Each row is a point on a landscape with many peaks, with its height.
From any point a climber steps to the highest of the 2 points nearest to it. It stops when none of these is higher. Distance is the straight distance between rows; heights are no part of it.
Q_669 h=354: [120, 116, 154, 117, 139, 163, 100, 62, 99, 158, 112, 145, 114, 131, 146, 100, 110, 141, 129, 169, 161]
Q_719 h=445: [105, 116, 100, 97, 138, 105, 121, 134, 81, 104, 168, 132, 112, 161, 118, 123, 57, 173, 113, 90, 129]
Q_576 h=775: [117, 141, 155, 141, 117, 129, 107, 61, 114, 146, 71, 126, 114, 99, 108, 104, 116, 148, 127, 184, 154]
Q_691 h=637: [118, 130, 153, 140, 92, 147, 124, 95, 172, 102, 85, 143, 128, 149, 117, 148, 216, 123, 156, 140, 119]
Q_415 h=225: [146, 162, 146, 202, 125, 153, 133, 120, 190, 119, 69, 154, 125, 113, 89, 155, 165, 97, 155, 131, 113]
Q_394 h=618: [142, 141, 169, 86, 136, 165, 99, 116, 102, 152, 104, 111, 117, 120, 155, 118, 161, 99, 113, 160, 173]
Q_855 h=174: [138, 154, 113, 132, 163, 182, 124, 161, 175, 147, 106, 170, 146, 131, 115, 172, 150, 87, 126, 116, 124]
Q_15 h=247: [138, 127, 100, 76, 128, 172, 121, 102, 142, 129, 113, 147, 150, 132, 145, 145, 152, 113, 141, 138, 137]
Q_524 h=371: [111, 140, 110, 138, 147, 129, 107, 141, 85, 175, 134, 134, 157, 107, 119, 118, 76, 118, 99, 147, 145]
Q_538 h=670: [132, 127, 124, 102, 100, 147, 133, 99, 175, 109, 109, 133, 113, 147, 136, 141, 189, 125, 160, 135, 113]
Q_981 h=339: [129, 110, 206, 120, 121, 118, 113, 106, 123, 115, 125, 94, 110, 159, 142, 119, 197, 134, 134, 130, 136]
Q_458 h=467: [99, 104, 124, 150, 106, 100, 142, 109, 136, 108, 146, 152, 134, 180, 107, 120, 147, 161, 144, 97, 81]
Q_660 h=627: [155, 131, 89, 138, 141, 114, 163, 208, 145, 123, 155, 123, 132, 113, 147, 144, 126, 91, 110, 109, 134]
Q_641 h=457: [142, 103, 173, 139, 121, 112, 146, 133, 168, 117, 119, 102, 101, 117, 155, 92, 165, 91, 148, 155, 129]
Q_579 h=385: [112, 160, 116, 125, 132, 155, 100, 99, 97, 150, 96, 149, 118, 157, 120, 125, 158, 143, 106, 143, 149]
Q_551 h=115: [129, 114, 139, 182, 118, 114, 156, 180, 200, 113, 145, 140, 157, 157, 126, 139, 185, 94, 135, 96, 76]
Q_450 h=228: [156, 134, 75, 101, 140, 190, 116, 121, 151, 134, 111, 159, 118, 122, 158, 151, 142, 108, 128, 143, 139]
Q_75 h=498: [88, 130, 123, 103, 125, 110, 114, 117, 80, 147, 141, 131, 144, 124, 113, 112, 50, 163, 105, 118, 139]
Q_377 h=726: [133, 125, 73, 138, 131, 163, 152, 72, 141, 133, 95, 177, 98, 116, 129, 108, 97, 151, 142, 169, 117]
Q_38 h=364: [111, 128, 134, 100, 143, 164, 88, 68, 91, 148, 113, 146, 119, 160, 141, 111, 136, 157, 112, 146, 150]
Q_520 h=440: [131, 147, 152, 228, 98, 73, 157, 154, 153, 131, 96, 108, 134, 75, 104, 118, 133, 87, 135, 134, 103]
Q_437 h=426: [149, 146, 123, 170, 142, 185, 135, 121, 161, 136, 84, 155, 95, 116, 136, 117, 157, 109, 135, 144, 142]
Q_769 h=777: [94, 144, 160, 139, 60, 98, 85, 158, 108, 146, 144, 142, 185, 150, 86, 139, 129, 147, 116, 98, 116]
Q_636 h=606: [100, 141, 85, 107, 127, 151, 108, 124, 105, 125, 141, 155, 120, 182, 135, 137, 158, 154, 100, 102, 139]
Q_277 h=491: [135, 111, 141, 161, 155, 130, 136, 162, 155, 137, 164, 130, 140, 151, 159, 103, 150, 90, 114, 135, 119]
Q_51 h=382: [132, 116, 130, 134, 138, 154, 112, 93, 128, 128, 122, 140, 93, 160, 149, 108, 164, 146, 133, 150, 131]
Q_704 h=827: [127, 81, 139, 112, 146, 90, 144, 143, 135, 107, 191, 99, 148, 116, 144, 116, 72, 130, 143, 119, 110]
Q_491 h=85: [149, 142, 149, 228, 160, 144, 142, 153, 166, 127, 129, 150, 118, 167, 127, 99, 170, 116, 116, 94, 103]
Q_894 h=842: [110, 98, 179, 124, 122, 93, 118, 179, 105, 126, 204, 120, 185, 138, 120, 128, 104, 122, 100, 106, 131]
Q_853 h=523: [146, 92, 107, 51, 146, 155, 115, 93, 129, 94, 150, 96, 131, 104, 156, 139, 66, 122, 176, 136, 123]
Q_847 h=700: [129, 122, 137, 132, 169, 130, 114, 134, 81, 132, 168, 124, 113, 141, 154, 119, 113, 129, 91, 131, 154]
Q_127 h=169: [130, 171, 128, 202, 112, 138, 138, 137, 170, 125, 94, 164, 134, 138, 84, 157, 158, 118, 139, 122, 110]
Q_414 h=566: [145, 166, 112, 153, 148, 152, 139, 152, 141, 144, 103, 138, 104, 107, 113, 147, 144, 113, 119, 119, 127]
Q_378 h=473: [137, 101, 159, 140, 133, 133, 143, 140, 172, 120, 143, 129, 119, 137, 160, 116, 164, 87, 133, 139, 116]
Q_513 h=549: [141, 157, 102, 123, 140, 133, 159, 144, 127, 165, 104, 125, 141, 63, 120, 132, 104, 95, 128, 159, 134]
Q_574 h=235: [135, 169, 104, 194, 144, 128, 137, 218, 151, 141, 132, 156, 146, 116, 101, 134, 127, 120, 109, 65, 117]
Q_270 h=715: [146, 139, 173, 131, 121, 148, 112, 115, 130, 118, 94, 117, 92, 138, 157, 121, 210, 125, 130, 146, 158]
Q_583 h=311: [146, 146, 89, 77, 114, 121, 158, 114, 152, 101, 103, 103, 85, 100, 130, 147, 141, 142, 144, 133, 129]
Q_36 h=879: [107, 100, 174, 109, 107, 112, 95, 149, 104, 134, 182, 124, 192, 153, 118, 129, 131, 137, 116, 104, 127]
Q_786 h=800: [129, 90, 105, 113, 152, 123, 160, 133, 121, 112, 192, 112, 140, 130, 152, 108, 87, 120, 122, 122, 123]
Q_697 h=279: [151, 159, 141, 167, 111, 168, 136, 125, 192, 131, 67, 145, 121, 91, 108, 133, 156, 83, 159, 159, 130]
Q_41 h=394: [129, 137, 94, 79, 107, 101, 141, 118, 134, 102, 111, 105, 121, 132, 110, 156, 123, 157, 153, 102, 111]
Q_480 h=439: [146, 125, 163, 154, 119, 114, 159, 138, 169, 124, 95, 96, 87, 95, 137, 116, 146, 91, 149, 179, 142]
Q_842 h=587: [165, 130, 142, 111, 159, 162, 112, 146, 117, 143, 116, 96, 101, 87, 187, 99, 129, 75, 119, 152, 162]
Q_468 h=717: [121, 95, 135, 124, 131, 119, 133, 110, 120, 138, 168, 136, 156, 152, 138, 127, 111, 147, 135, 131, 116]
Q_540 h=828: [90, 123, 158, 107, 93, 121, 74, 135, 95, 141, 151, 139, 187, 169, 100, 131, 137, 153, 113, 99, 133]
Q_382 h=668: [100, 138, 97, 96, 122, 126, 110, 90, 116, 121, 120, 152, 117, 183, 134, 119, 139, 171, 128, 95, 127]
Q_890 h=428: [162, 149, 122, 173, 132, 127, 157, 143, 165, 112, 73, 109, 53, 98, 139, 130, 142, 137, 146, 145, 132]
Q_638 h=760: [127, 123, 162, 129, 118, 159, 113, 72, 125, 141, 87, 128, 108, 101, 145, 96, 135, 142, 150, 181, 158]
Q_470 h=434: [118, 121, 141, 169, 125, 109, 146, 109, 141, 119, 128, 144, 120, 168, 112, 112, 160, 150, 131, 131, 94]
Q_575 h=518: [134, 148, 132, 151, 125, 99, 156, 153, 122, 152, 107, 104, 146, 64, 104, 126, 93, 97, 128, 166, 139]
Q_456 h=785: [114, 104, 165, 110, 152, 108, 104, 90, 96, 121, 151, 92, 137, 138, 134, 130, 67, 159, 119, 111, 144]
Q_383 h=71: [125, 133, 128, 209, 158, 132, 139, 132, 136, 144, 133, 147, 117, 163, 117, 104, 146, 126, 102, 115, 115]
Q_195 h=216: [116, 159, 96, 175, 128, 120, 131, 209, 130, 142, 144, 154, 131, 153, 100, 130, 130, 137, 95, 82, 122]
Q_166 h=392: [107, 135, 97, 132, 137, 139, 120, 101, 84, 166, 121, 159, 133, 134, 119, 113, 80, 143, 103, 144, 146]
Q_696 h=744: [114, 140, 95, 103, 135, 104, 131, 178, 78, 100, 175, 109, 96, 128, 136, 146, 103, 155, 89, 97, 153]
Q_991 h=529: [161, 133, 119, 86, 134, 166, 118, 135, 122, 107, 122, 105, 60, 120, 195, 140, 183, 122, 107, 126, 158]
Q_738 h=557: [110, 139, 80, 100, 120, 162, 107, 164, 123, 123, 164, 161, 133, 182, 121, 156, 153, 134, 91, 83, 140]
Q_13 h=503: [109, 182, 129, 202, 133, 136, 106, 123, 125, 144, 73, 155, 115, 167, 94, 119, 161, 137, 104, 101, 130]
Q_131 h=481: [122, 94, 145, 78, 119, 111, 118, 125, 133, 124, 156, 96, 173, 126, 131, 135, 124, 114, 143, 125, 123]
Q_693 h=732: [115, 133, 125, 127, 108, 127, 144, 97, 151, 116, 97, 126, 127, 117, 122, 135, 163, 135, 163, 149, 110]
Q_190 h=500: [137, 82, 121, 64, 138, 133, 126, 110, 123, 108, 164, 110, 155, 120, 154, 127, 98, 107, 154, 135, 130]
Q_346 h=763: [138, 122, 69, 112, 122, 125, 161, 89, 129, 125, 108, 146, 96, 100, 119, 116, 84, 156, 150, 162, 112]
Q_481 h=96: [137, 133, 143, 194, 137, 126, 147, 156, 151, 118, 133, 134, 102, 168, 129, 123, 190, 134, 110, 97, 109]
Q_841 h=649: [82, 130, 135, 152, 135, 75, 135, 151, 83, 126, 163, 130, 124, 166, 110, 109, 84, 180, 102, 94, 128]
Q_516 h=281: [147, 168, 125, 186, 149, 121, 137, 186, 150, 155, 95, 116, 143, 82, 103, 126, 124, 95, 119, 97, 119]
Q_397 h=332: [124, 102, 201, 99, 114, 122, 93, 75, 116, 119, 119, 91, 108, 142, 132, 132, 166, 157, 152, 132, 143]
Q_742 h=767: [136, 132, 102, 109, 134, 125, 125, 170, 85, 110, 192, 106, 120, 140, 152, 149, 126, 130, 88, 86, 162]
Q_898 h=516: [126, 89, 165, 122, 131, 100, 130, 78, 125, 106, 141, 104, 106, 158, 131, 118, 121, 174, 157, 108, 96]
Q_339 h=522: [91, 110, 145, 100, 113, 119, 94, 124, 85, 151, 168, 130, 181, 130, 109, 114, 49, 146, 115, 127, 145]
Q_219 h=714: [107, 99, 171, 128, 105, 76, 114, 129, 117, 126, 167, 107, 162, 153, 101, 128, 93, 176, 123, 93, 112]
Q_907 h=673: [123, 81, 158, 136, 147, 134, 131, 120, 134, 138, 168, 139, 154, 153, 151, 93, 143, 125, 130, 146, 121]
Q_564 h=517: [111, 136, 108, 101, 109, 147, 111, 167, 121, 129, 163, 144, 171, 162, 120, 148, 155, 125, 117, 102, 136]
Q_844 h=327: [108, 117, 212, 125, 119, 96, 94, 68, 100, 129, 110, 104, 125, 152, 122, 124, 137, 165, 124, 134, 143]
Q_879 h=604: [154, 137, 94, 133, 144, 133, 165, 194, 152, 137, 128, 121, 133, 77, 136, 154, 116, 71, 118, 130, 126]
Q_62 h=537: [137, 96, 99, 110, 138, 123, 151, 161, 159, 126, 184, 138, 157, 125, 153, 125, 106, 82, 135, 129, 120]
Q_197 h=202: [118, 160, 70, 155, 142, 132, 117, 198, 102, 133, 155, 152, 114, 164, 116, 125, 119, 144, 76, 80, 143]
Q_207 h=427: [96, 179, 111, 159, 133, 124, 102, 129, 102, 151, 87, 145, 119, 153, 106, 131, 146, 151, 107, 117, 141]
Q_396 h=413: [155, 144, 133, 165, 121, 102, 171, 137, 155, 129, 79, 109, 80, 67, 129, 122, 133, 117, 140, 164, 124]
Q_779 h=735: [117, 118, 131, 109, 145, 130, 102, 145, 75, 131, 180, 108, 118, 155, 146, 129, 137, 127, 101, 99, 167]
Q_569 h=545: [156, 132, 129, 94, 152, 144, 118, 142, 118, 109, 152, 97, 95, 118, 191, 149, 174, 99, 105, 123, 170]
Q_191 h=408: [99, 117, 87, 127, 142, 132, 125, 85, 84, 135, 134, 168, 105, 154, 136, 101, 68, 162, 101, 130, 130]
Q_26 h=446: [107, 113, 157, 86, 128, 98, 97, 112, 105, 114, 141, 101, 136, 142, 127, 137, 131, 156, 124, 102, 137]
Q_642 h=475: [152, 161, 95, 169, 158, 190, 135, 129, 161, 138, 77, 175, 83, 131, 126, 133, 138, 126, 124, 117, 120]
Q_673 h=350: [106, 115, 189, 155, 116, 111, 121, 108, 128, 126, 126, 113, 141, 140, 129, 113, 183, 130, 134, 132, 119]
Q_972 h=344: [150, 121, 113, 104, 142, 149, 120, 98, 120, 102, 114, 137, 64, 127, 172, 124, 141, 152, 118, 146, 140]
Q_326 h=293: [148, 116, 102, 89, 114, 150, 136, 110, 149, 109, 110, 127, 97, 104, 148, 134, 153, 128, 158, 157, 130]
Q_688 h=399: [132, 153, 169, 224, 74, 73, 142, 139, 145, 124, 99, 101, 150, 102, 89, 129, 165, 103, 135, 122, 111]
Q_775 h=794: [118, 130, 161, 116, 120, 121, 106, 82, 94, 146, 102, 111, 135, 117, 116, 124, 125, 146, 134, 156, 152]
Q_944 h=740: [125, 128, 174, 119, 124, 147, 101, 83, 122, 127, 89, 113, 94, 132, 145, 104, 173, 136, 129, 158, 153]
Q_244 h=584: [136, 140, 85, 164, 132, 125, 161, 172, 145, 124, 145, 146, 99, 149, 132, 145, 142, 131, 99, 104, 113]
Q_99 h=536: [131, 89, 164, 108, 135, 108, 133, 72, 129, 90, 121, 86, 79, 138, 149, 106, 120, 171, 162, 141, 123]
Q_837 h=420: [98, 131, 122, 83, 105, 94, 111, 125, 106, 110, 126, 109, 131, 146, 103, 152, 128, 164, 148, 86, 122]
Q_318 h=471: [93, 140, 91, 88, 113, 97, 119, 141, 79, 122, 138, 144, 129, 136, 111, 127, 67, 164, 112, 108, 146]
Q_427 h=389: [147, 123, 131, 137, 115, 173, 132, 107, 174, 128, 85, 143, 100, 124, 139, 116, 168, 124, 147, 162, 129]
Q_306 h=205: [140, 156, 86, 123, 140, 211, 113, 133, 149, 157, 103, 180, 138, 125, 128, 167, 142, 102, 120, 125, 143]
Q_940 h=665: [144, 113, 85, 144, 132, 113, 173, 185, 155, 130, 168, 149, 162, 116, 120, 132, 78, 106, 122, 121, 110]
Q_223 h=634: [143, 92, 145, 121, 146, 156, 120, 103, 117, 146, 136, 141, 126, 142, 164, 100, 132, 108, 123, 155, 128]
Q_640 h=738: [115, 133, 163, 146, 72, 111, 107, 148, 126, 138, 139, 126, 180, 141, 101, 139, 163, 123, 127, 119, 104]
Q_431 h=506: [139, 101, 117, 155, 168, 143, 136, 162, 121, 138, 186, 143, 151, 147, 158, 91, 121, 102, 110, 126, 122]
Q_916 h=713: [124, 149, 81, 93, 124, 100, 135, 141, 82, 102, 137, 111, 101, 116, 127, 152, 98, 159, 114, 100, 148]
Q_234 h=866: [111, 92, 155, 111, 131, 100, 126, 140, 108, 127, 202, 104, 178, 123, 132, 121, 78, 134, 117, 118, 129]
Q_649 h=746: [122, 91, 168, 107, 135, 88, 111, 109, 112, 115, 152, 82, 146, 139, 106, 135, 72, 164, 143, 98, 104]
Q_446 h=808: [118, 121, 102, 112, 114, 133, 139, 87, 152, 116, 119, 150, 134, 150, 113, 131, 143, 146, 150, 132, 106]
Q_612 h=465: [168, 165, 106, 178, 160, 143, 145, 149, 153, 128, 66, 135, 58, 91, 122, 132, 127, 123, 134, 128, 128]
Q_5 h=365: [105, 140, 189, 152, 97, 90, 124, 115, 116, 146, 97, 102, 155, 95, 94, 144, 147, 117, 127, 143, 127]
Q_567 h=686: [97, 115, 173, 139, 120, 66, 119, 133, 88, 123, 176, 127, 151, 156, 105, 114, 60, 189, 95, 92, 133]
Q_65 h=572: [151, 97, 141, 79, 148, 121, 124, 98, 109, 88, 145, 84, 93, 95, 168, 128, 89, 136, 136, 133, 142]
Q_357 h=361: [130, 127, 121, 136, 154, 138, 130, 96, 105, 124, 104, 144, 79, 147, 149, 103, 130, 161, 104, 140, 139]
Q_196 h=657: [121, 107, 115, 86, 110, 141, 133, 98, 144, 141, 110, 128, 162, 93, 115, 137, 118, 113, 175, 161, 118]
Q_962 h=674: [153, 113, 124, 152, 157, 129, 147, 137, 100, 128, 162, 136, 100, 135, 159, 97, 110, 129, 102, 135, 131]
Q_803 h=553: [144, 106, 124, 110, 129, 115, 155, 147, 150, 130, 152, 111, 147, 96, 146, 121, 114, 84, 137, 140, 123]
Q_332 h=494: [102, 95, 156, 148, 127, 89, 132, 81, 131, 101, 146, 127, 120, 192, 112, 115, 127, 180, 144, 95, 91]
Q_806 h=588: [102, 124, 137, 108, 58, 100, 104, 121, 124, 141, 129, 128, 200, 107, 76, 136, 85, 137, 164, 113, 97]
Q_865 h=425: [106, 113, 88, 109, 142, 104, 124, 92, 95, 110, 144, 153, 107, 171, 138, 102, 68, 176, 112, 96, 119]
Q_363 h=679: [134, 135, 171, 148, 101, 143, 124, 120, 161, 104, 89, 102, 104, 142, 129, 138, 224, 127, 149, 141, 133]
Q_280 h=558: [147, 100, 136, 80, 153, 130, 116, 140, 121, 104, 164, 99, 112, 105, 193, 125, 144, 85, 119, 140, 163]
Q_820 h=671: [116, 152, 99, 90, 111, 89, 138, 145, 96, 127, 125, 124, 132, 116, 101, 148, 110, 132, 123, 108, 131]
Q_77 h=534: [127, 171, 96, 182, 140, 168, 120, 123, 149, 148, 90, 185, 117, 144, 116, 121, 128, 131, 115, 122, 116]
Q_797 h=616: [136, 139, 101, 134, 141, 138, 146, 143, 132, 122, 112, 147, 98, 132, 137, 137, 139, 133, 109, 115, 131]
Q_153 h=106: [136, 124, 144, 198, 129, 108, 167, 167, 174, 104, 133, 119, 117, 151, 126, 136, 179, 112, 128, 116, 92]
Q_506 h=512: [159, 193, 93, 171, 147, 135, 144, 150, 147, 144, 78, 128, 92, 91, 100, 153, 119, 124, 125, 113, 132]
Q_832 h=554: [149, 104, 160, 82, 139, 116, 139, 92, 130, 109, 127, 89, 101, 122, 149, 130, 109, 141, 151, 140, 132]
Q_713 h=650: [155, 131, 108, 139, 158, 153, 145, 140, 133, 120, 132, 130, 92, 124, 168, 115, 124, 113, 112, 141, 131]
Q_85 h=622: [132, 176, 103, 228, 161, 154, 126, 134, 154, 142, 91, 173, 107, 132, 102, 103, 124, 129, 122, 94, 105]
Q_910 h=366: [145, 118, 156, 117, 111, 170, 118, 113, 174, 127, 89, 126, 124, 109, 151, 124, 174, 88, 155, 178, 147]
Q_353 h=488: [135, 143, 139, 177, 109, 75, 163, 151, 136, 127, 108, 101, 137, 69, 95, 133, 113, 94, 139, 158, 110]
Q_68 h=645: [132, 132, 97, 148, 139, 122, 159, 195, 135, 132, 183, 138, 143, 139, 122, 132, 108, 103, 104, 102, 113]
Q_22 h=124: [130, 117, 129, 140, 114, 138, 153, 169, 196, 117, 143, 150, 154, 147, 128, 154, 169, 91, 143, 113, 95]
Q_511 h=692: [117, 142, 145, 119, 113, 123, 113, 137, 118, 141, 132, 128, 161, 141, 117, 137, 171, 125, 116, 123, 123]
Q_571 h=617: [143, 88, 126, 88, 154, 170, 102, 97, 114, 127, 144, 131, 106, 134, 182, 100, 117, 130, 130, 163, 145]
Q_340 h=57: [145, 147, 134, 195, 168, 148, 128, 134, 121, 153, 114, 139, 100, 131, 133, 92, 134, 120, 114, 129, 124]
Q_286 h=693: [132, 133, 104, 114, 114, 148, 143, 121, 158, 144, 107, 146, 164, 83, 112, 141, 118, 89, 156, 175, 130]
Q_857 h=689: [136, 123, 85, 125, 150, 167, 133, 98, 119, 138, 117, 162, 109, 123, 135, 111, 116, 140, 134, 146, 124]
Q_248 h=360: [118, 116, 205, 138, 114, 100, 111, 98, 124, 135, 123, 98, 165, 121, 116, 130, 146, 121, 118, 150, 131]
Q_725 h=373: [112, 132, 117, 108, 111, 73, 148, 106, 128, 97, 102, 106, 117, 134, 98, 154, 108, 169, 171, 116, 87]
Q_670 h=635: [119, 138, 172, 78, 132, 148, 88, 118, 86, 159, 129, 109, 154, 120, 138, 134, 151, 109, 112, 138, 173]
Q_656 h=697: [119, 116, 93, 120, 114, 108, 165, 160, 138, 137, 156, 141, 175, 102, 104, 136, 81, 122, 143, 132, 110]
Q_137 h=809: [133, 130, 78, 129, 122, 129, 173, 123, 128, 138, 120, 144, 128, 102, 116, 138, 88, 130, 138, 149, 109]
Q_659 h=349: [141, 124, 142, 107, 118, 141, 143, 139, 189, 136, 99, 112, 133, 89, 148, 135, 159, 66, 169, 168, 137]
Q_198 h=547: [159, 106, 92, 57, 146, 144, 125, 99, 110, 86, 141, 103, 95, 104, 164, 144, 90, 128, 149, 130, 123]
Q_933 h=576: [151, 134, 102, 109, 136, 130, 155, 147, 135, 132, 125, 112, 124, 71, 144, 147, 108, 86, 140, 147, 142]
Q_473 h=631: [129, 119, 114, 63, 120, 139, 122, 91, 127, 110, 108, 107, 142, 100, 135, 144, 107, 128, 162, 150, 129]
Q_963 h=608: [105, 147, 109, 153, 114, 91, 137, 169, 104, 126, 148, 147, 133, 167, 102, 121, 106, 161, 102, 99, 122]
Q_566 h=749: [132, 119, 89, 130, 123, 119, 166, 134, 157, 143, 129, 146, 168, 84, 111, 136, 93, 99, 149, 158, 101]
Q_164 h=326: [144, 143, 89, 82, 131, 135, 133, 112, 130, 96, 98, 114, 54, 116, 148, 142, 149, 159, 128, 140, 137]
Q_454 h=727: [126, 166, 113, 235, 136, 113, 142, 144, 127, 143, 101, 160, 115, 147, 92, 96, 112, 138, 115, 103, 104]
Q_8 h=605: [111, 141, 121, 90, 69, 105, 128, 142, 122, 140, 118, 121, 195, 89, 80, 161, 96, 129, 146, 131, 120]
Q_239 h=321: [151, 145, 137, 133, 117, 159, 141, 147, 218, 118, 79, 145, 114, 101, 142, 143, 171, 66, 168, 162, 134]
Q_121 h=603: [151, 153, 158, 106, 141, 146, 108, 131, 105, 143, 86, 92, 105, 87, 162, 109, 147, 94, 123, 171, 182]
Q_893 h=819: [108, 120, 176, 116, 136, 105, 97, 88, 95, 153, 126, 114, 137, 134, 111, 131, 88, 164, 112, 134, 146]
Q_767 h=270: [148, 110, 94, 69, 125, 160, 131, 95, 139, 109, 128, 136, 115, 134, 166, 145, 153, 141, 149, 136, 111]
Q_718 h=579: [130, 134, 89, 163, 137, 99, 153, 166, 129, 123, 173, 144, 113, 161, 116, 124, 109, 157, 101, 98, 103]
Q_447 h=337: [99, 116, 181, 171, 116, 100, 106, 80, 104, 128, 118, 122, 128, 157, 118, 107, 145, 150, 123, 134, 121]
Q_780 h=348: [118, 125, 125, 124, 147, 158, 107, 96, 83, 132, 138, 154, 103, 168, 152, 106, 133, 146, 100, 124, 155]
Q_478 h=144: [138, 139, 117, 135, 125, 159, 138, 143, 193, 130, 114, 171, 149, 130, 116, 168, 163, 92, 149, 123, 116]
Q_727 h=651: [145, 103, 102, 94, 145, 149, 127, 104, 117, 127, 145, 139, 114, 121, 153, 118, 98, 135, 120, 150, 135]
Q_3 h=254: [155, 176, 122, 171, 158, 140, 146, 204, 148, 142, 118, 125, 140, 103, 114, 157, 140, 99, 106, 71, 126]
Q_590 h=654: [115, 122, 177, 110, 126, 120, 110, 134, 104, 151, 154, 113, 165, 133, 128, 139, 155, 104, 117, 140, 154]
Q_91 h=570: [103, 106, 137, 88, 74, 108, 113, 154, 132, 141, 162, 135, 205, 119, 84, 134, 60, 128, 149, 115, 97]
Q_27 h=443: [123, 129, 80, 35, 106, 139, 107, 129, 125, 100, 126, 111, 159, 130, 112, 167, 136, 147, 150, 97, 123]
Q_179 h=764: [127, 105, 108, 115, 142, 138, 141, 130, 89, 133, 180, 141, 157, 135, 137, 118, 89, 144, 118, 131, 132]
Q_342 h=611: [117, 166, 112, 230, 124, 122, 120, 115, 134, 139, 86, 162, 109, 150, 77, 122, 147, 150, 111, 125, 99]
Q_810 h=316: [134, 170, 134, 164, 143, 129, 119, 188, 116, 174, 111, 116, 176, 96, 106, 121, 130, 86, 119, 111, 135]
Q_635 h=609: [141, 123, 122, 43, 127, 114, 114, 107, 103, 109, 119, 83, 133, 88, 126, 163, 88, 141, 157, 135, 140]
Q_315 h=571: [156, 98, 140, 92, 146, 147, 120, 129, 134, 114, 141, 95, 100, 87, 197, 99, 117, 78, 126, 174, 155]
Q_436 h=630: [116, 140, 95, 70, 89, 97, 130, 164, 108, 126, 128, 106, 167, 97, 87, 160, 98, 138, 143, 110, 118]
Q_709 h=546: [107, 106, 135, 93, 112, 119, 121, 133, 113, 151, 172, 156, 200, 138, 102, 130, 63, 137, 127, 118, 120]
Q_209 h=480: [117, 128, 96, 84, 100, 141, 109, 146, 124, 117, 143, 126, 179, 134, 98, 158, 145, 138, 134, 107, 124]
Q_790 h=407: [135, 119, 158, 161, 122, 131, 141, 112, 151, 125, 125, 124, 98, 153, 143, 102, 167, 153, 135, 151, 118]
Q_154 h=736: [106, 117, 120, 119, 132, 125, 126, 78, 119, 120, 135, 141, 116, 161, 115, 113, 123, 161, 137, 124, 106]
Q_650 h=591: [152, 111, 138, 38, 145, 118, 111, 94, 103, 97, 116, 64, 90, 87, 147, 153, 91, 135, 154, 122, 147]
Q_684 h=346: [130, 148, 122, 155, 138, 121, 128, 171, 103, 161, 130, 131, 163, 113, 114, 119, 107, 112, 102, 131, 128]
Q_503 h=521: [128, 87, 126, 136, 144, 135, 144, 146, 150, 134, 199, 154, 172, 146, 158, 101, 108, 94, 131, 143, 106]
Q_584 h=377: [111, 145, 180, 204, 81, 73, 128, 109, 119, 136, 107, 111, 149, 108, 87, 133, 143, 125, 130, 130, 121]
Q_533 h=464: [113, 117, 154, 70, 122, 128, 103, 102, 104, 117, 141, 96, 152, 126, 130, 147, 142, 129, 141, 134, 141]

Where does a climber stop that starts at each point below?
Q_697 -> Q_454
Q_195 -> Q_742
Q_719 -> Q_742
Q_991 -> Q_36

Call two points neighbours if one is among the 2 nearest of the other. Go from one point of each pair to the other, from neighbour to neighbour, staying as high as possible. Name the lowest point that can't be avoided.
Q_38, Q_742 -> Q_669
Q_742, Q_933 -> Q_396
Q_234, Q_36 -> Q_894
Q_137, Q_36 -> Q_571
Q_742, Q_893 -> Q_718
Q_446, Q_893 -> Q_691
